Each row is a point on a landscape with many peaks, with its height.
A climber steps from a point to the highest of its 3 nearest points, and stops where none of them is higher. Distance is the straight distance between rows; heights are no part of it.
Z_50 h=274: [157  64 148 132 135 111 181 110 107 119  99]
Z_697 h=488: [167  60 167 141 132 101 138 101 106 116 102]
Z_582 h=693: [132 108 129  73 119 190 170 137  89 141 180]
Z_92 h=845: [125 200 103 109  98 110 117 141 159 116 137]
Z_227 h=713: [ 71 134 113 131 146 123  98 162 158 142 122]
Z_214 h=598: [145  75 173 187 150 125 121 101 119 135 129]
Z_546 h=528: [ 73 139 112 150 148 156 108 178 148 161 125]
Z_797 h=554: [136 126 182 158 125  88 112  70 151  82 136]
Z_75 h=161: [110 159  82 122 192  66  55 112 124 156  98]
Z_997 h=658: [ 91 145 139 167 116 168 140 139 144 150 154]
Z_54 h=537: [102  99 159 177 147 148 141 126 131 142 151]
Z_828 h=523: [141 153 134 170  83 158 160  95  94 133 140]
Z_20 h=785: [150 174  66  94 109 104 112 142 132 134 108]
Z_352 h=285: [182  86 173 187 135 139  76 100 105 121 116]
Z_769 h=633: [ 69 101 147 118 152 107 119 143 160 110 128]
Z_441 h=798: [ 94 155 128 155 130 135 117 147 165 141 130]
Z_426 h=608: [104 110 170 128 146  94 108 101 159  83 147]
Z_4 h=548: [127 159 105 102  80 168 167 150 112 125 145]
Z_406 h=500: [193  64 166 144 128 101 129 112 105 110  99]
Z_529 h=680: [ 97 112 166 148 136 110 135 118 159 106 134]
Z_361 h=355: [111 148  77 116 132 174 127 180 112 186 122]
Z_25 h=364: [179 112 158 104 131  84 189  90 110 104  88]
Z_616 h=665: [130 127  84  80 112 170 159 163 106 143 141]
Z_324 h=493: [109 159  97 117 121 166 134 171 134 150 127]
Z_940 h=546: [100 162 112 124 105 182 170 152 106 161 143]
Z_560 h=616: [131 191 107 115 149 101  81 137 157 124 124]
Z_111 h=839: [102 159 136 145 127 111 106 138 179 117 136]
Z_169 h=719: [129 178  92 118  84 134 146 145 147 124 141]
Z_603 h=125: [197 116 172 193 138 166  91  99  76 161 124]
Z_889 h=47: [158  93  52  84 116  98 114 144  94 126 108]
Z_954 h=418: [191  61 167 167 139 139 113 116 104 126 112]
Z_394 h=529: [119 140 122 129  89 182 177 123  99 141 152]
Z_55 h=600: [133 139  96  88 100 179 150 155 112 144 148]
Z_661 h=446: [166 145 151 189 111 158 141  94  80 159 134]
Z_318 h=538: [167  80 182 153 123  84 118  82 120  90 111]
Z_182 h=666: [117 166 142 164  98 132 136 133 147 118 139]
Z_468 h=452: [143 133 162  83 134  83 167  69 132  89 120]
Z_276 h=780: [150 122  88  74  95 142 122 162 119 111 139]
Z_864 h=389: [116 166  93 118 163  85  61 144 134 160  94]
Z_100 h=360: [148 120 163 207 119 132 127  94 118 135 126]
Z_306 h=340: [144 183  55 116 126  86  88 147 130 172  87]
Z_918 h=664: [119 181 101 127 134 133 102 155 159 145 115]
Z_873 h=778: [133  83  92  66 142 182 127 159  97 143 167]
Z_202 h=779: [114  82 179 173 139 118 132  98 134 116 128]
Z_131 h=772: [141 154 153 183 113 164 157 108 110 150 144]
Z_287 h=499: [102 143 127  94 171  91  76 138 164 104 124]
Z_990 h=359: [128  78 160 112 137  96 162  94 130 106 111]
Z_838 h=530: [ 95 149 161 125 157  92 108  99 169  91 152]
Z_176 h=601: [128  96 114  72 136 171 108 164 107 123 180]
Z_949 h=602: [115 161 130 147 101 175 161 134 118 142 154]
Z_609 h=531: [134 162  67 118 126 121 113 164 134 159  93]
Z_261 h=835: [142 149  60  87 104 135 134 153 120 127 122]
Z_484 h=330: [151 107  63  82 120 140 116 165 105 124 139]
Z_595 h=542: [ 94 115 151  64 153  83 154 102 147  89 106]
Z_777 h=603: [ 80 117 148  93 162 104 105 117 167  87 123]
Z_499 h=691: [ 89 112 154 168 139 124 138 128 155 125 138]
Z_495 h=382: [127  83 166 107 141  82 179  94 137  99 102]

For each start below, name every point that the climber comes to, in order.
Z_603 => Z_661, Z_131
Z_864 => Z_560, Z_92
Z_75 => Z_560, Z_92
Z_918 => Z_441, Z_111
Z_940 => Z_949, Z_997, Z_441, Z_111
Z_287 => Z_560, Z_92
Z_352 => Z_214, Z_202

Call two points neighbours if one is among the 3 nearest of the other. Go from one point of each pair to the other, from neighbour to neighbour, staying as high as possible. Name the lowest point that can't be avoided.
Z_111 and Z_131 => Z_949
Z_92 and Z_111 => Z_918
Z_92 and Z_261 => Z_169
